Each row is a point on a landscape with many valleys, with its height.
From any point a ball rolls to the lowest of the 6 points nearest to it. It stops when none of these is lower. Distance is the straight distance between rows; heights are no part of it.
z625 (h 356): 84 108 120 87 101 142 89 113 101 125 99 129 109 113 93 96 116 113
z794 (h 294): 115 99 81 116 113 109 111 94 97 123 90 130 83 91 129 72 108 84
z33 (h 375): 84 106 100 89 100 146 88 116 99 127 94 122 115 113 98 98 122 111
z66 (h 377): 99 90 91 107 91 62 106 101 99 83 92 67 99 106 94 117 97 97
z474 (h 317): 109 80 77 112 111 90 116 99 105 115 98 112 88 96 123 86 110 90
z93 (h 143): 99 120 103 121 94 90 110 83 101 96 108 106 88 89 120 90 82 77
z552 (h 624): 98 93 114 88 98 111 90 103 99 92 98 82 112 98 81 117 91 113
z622 (h 250): 112 110 87 108 114 105 107 89 105 114 112 143 84 92 127 67 108 89
z950 (h 341): 110 76 74 111 103 84 116 101 107 117 88 101 88 93 124 93 112 90
z718 (h 477): 109 114 97 97 111 82 104 90 117 85 136 134 94 101 110 76 110 109
z613 (h 343): 98 125 102 118 82 95 106 77 93 96 84 84 91 88 118 104 82 60
z494 (h 507): 101 84 95 82 98 109 94 107 107 104 103 88 110 98 96 108 106 113
z997 (h 407): 110 114 91 112 89 111 105 73 94 107 79 98 87 75 125 92 88 67
z855 (h 427): 107 87 82 94 115 94 105 104 115 103 120 116 98 102 111 86 116 107
z803 (h 320): 104 104 95 118 100 87 118 84 102 108 99 110 84 88 126 88 93 81
z246 (h 458): 113 103 77 81 113 101 94 101 117 99 128 138 105 110 107 77 129 118
z843 (h 217): 85 103 123 90 99 137 94 114 100 125 89 117 105 107 93 106 106 112
z257 (h 254): 114 100 76 108 117 104 109 99 105 119 105 139 86 99 126 68 113 95
z938 (h 470): 98 89 98 91 80 77 86 103 91 84 75 57 106 104 80 131 98 101
z765 (h 570): 103 114 112 98 107 99 89 106 91 68 114 82 111 109 53 111 79 115
z79 (h 466): 104 91 77 81 113 120 92 105 111 108 116 122 113 109 99 92 125 119
z884 (h 488): 90 74 99 81 86 122 90 107 95 118 65 78 108 103 103 122 120 105
z65 (h 721): 92 112 143 100 98 119 92 105 92 105 91 108 96 97 74 106 84 111
z269 (h 409): 105 67 62 91 106 115 102 110 99 118 87 91 109 107 112 103 128 104
z833 (h 471): 100 98 103 76 109 122 88 108 111 103 119 116 112 104 92 98 116 120
z317 (h 524): 95 110 131 87 101 124 87 110 103 102 105 110 107 101 78 103 97 118
z301 (h 324): 99 105 95 121 84 74 110 89 96 100 88 87 87 91 122 100 94 70
z730 (h 508): 105 101 96 108 106 74 104 95 113 86 128 107 100 100 101 90 92 105
z691 (h 393): 96 113 101 119 103 64 110 97 101 81 120 95 93 102 99 96 81 90
z849 (h 898): 89 115 139 108 95 108 92 104 84 93 84 94 95 95 57 113 75 111
z143 (h 483): 92 90 120 86 91 120 92 106 95 105 84 81 110 97 90 118 96 108
z526 (h 465): 108 94 89 99 112 81 108 98 114 96 126 113 96 99 109 84 106 109
z677 (h 484): 107 102 95 81 112 100 91 103 114 91 133 115 106 106 93 92 109 123
z498 (h 604): 96 84 111 85 90 106 93 106 97 94 88 74 109 97 80 122 96 112
z902 (h 515): 92 77 110 82 81 110 88 104 96 110 63 74 103 96 100 128 109 107
z825 (h 367): 125 108 85 104 109 129 100 83 86 119 75 117 92 75 127 76 100 76
z805 (h 204): 114 123 89 97 108 102 104 83 107 105 117 156 85 98 127 64 114 98
z381 (h 525): 99 82 102 89 83 89 93 101 94 91 75 64 108 99 87 127 102 108
z720 (h 398): 101 128 103 115 106 73 105 88 108 79 134 120 90 104 105 81 87 97
z285 (h 311): 93 130 106 122 89 86 112 84 91 89 101 92 92 94 115 97 80 69
z286 (h 363): 96 126 104 127 107 65 112 98 89 74 112 90 95 118 97 97 78 76
z230 (h 251): 99 128 108 127 106 69 106 94 97 73 124 102 93 114 97 89 78 88
z696 (h 433): 90 82 111 85 90 124 91 106 95 115 72 84 107 99 99 121 108 106
z664 (h 417): 94 80 99 84 94 128 97 109 97 114 86 90 113 101 99 114 110 109
z154 (h 246): 98 98 96 115 102 64 109 99 99 80 111 84 99 104 95 106 89 94
z871 (h 337): 86 89 121 89 92 130 94 113 95 120 78 94 105 97 95 116 107 107
z986 (h 523): 98 91 106 96 95 90 97 104 98 79 100 71 111 100 79 118 89 108
z265 (h 632): 96 103 120 98 89 100 88 104 84 84 77 65 106 99 67 128 84 107
z443 (h 376): 106 71 73 94 107 98 106 104 106 111 97 97 101 101 113 97 117 106
z868 (h 430): 102 75 85 94 97 82 106 102 105 97 96 80 100 99 104 114 107 103
z212 (h 213): 86 92 123 88 96 132 94 113 96 120 83 102 105 100 92 110 107 106
z45 (h 392): 95 121 104 131 95 65 111 95 89 84 102 85 95 111 102 101 81 73
z264 (h 630): 100 103 104 98 95 86 93 104 87 75 97 61 110 110 63 118 83 108
z182 (h 355): 94 119 99 129 81 67 108 86 86 91 80 79 90 105 107 108 88 59
z873 (h 499): 86 109 140 92 100 122 91 111 102 117 95 121 100 101 82 103 97 112
z735 (h 425): 103 94 95 99 106 81 104 104 110 86 119 92 105 103 97 102 96 109
z529 (h 187): 103 102 100 99 106 78 96 106 104 75 124 87 109 101 80 102 87 111
z900 (h 443): 99 87 83 81 107 133 92 114 106 112 103 107 115 109 100 98 120 114
z837 (h 741): 94 108 122 93 99 109 89 105 92 86 107 86 110 97 65 114 82 116
z648 (h 444): 101 82 66 86 109 132 98 117 99 121 94 104 116 113 106 101 127 111
z611 (h 401): 108 113 101 112 104 79 110 88 108 92 128 125 83 95 115 76 93 96
z740 (h 352): 112 114 94 110 104 115 106 80 98 112 98 124 85 83 126 77 95 81
z909 (h 410): 101 87 93 110 102 76 114 99 107 98 109 98 95 97 113 96 98 98

Two balls start at each pair of points below. Name the first point that both come to, or write never.
z677, z909 -> z529
z286, z264 -> z154
z66, z730 -> z154

Call two points neighbours if one is among the 6 nearest of the other. Go from one point of each pair to the other, from neighbour to neighbour, staying as low as possible. Name the highest point that can't be avoided.
z93, z805 -> z803
z805, z529 -> z286
z212, z529 -> z664
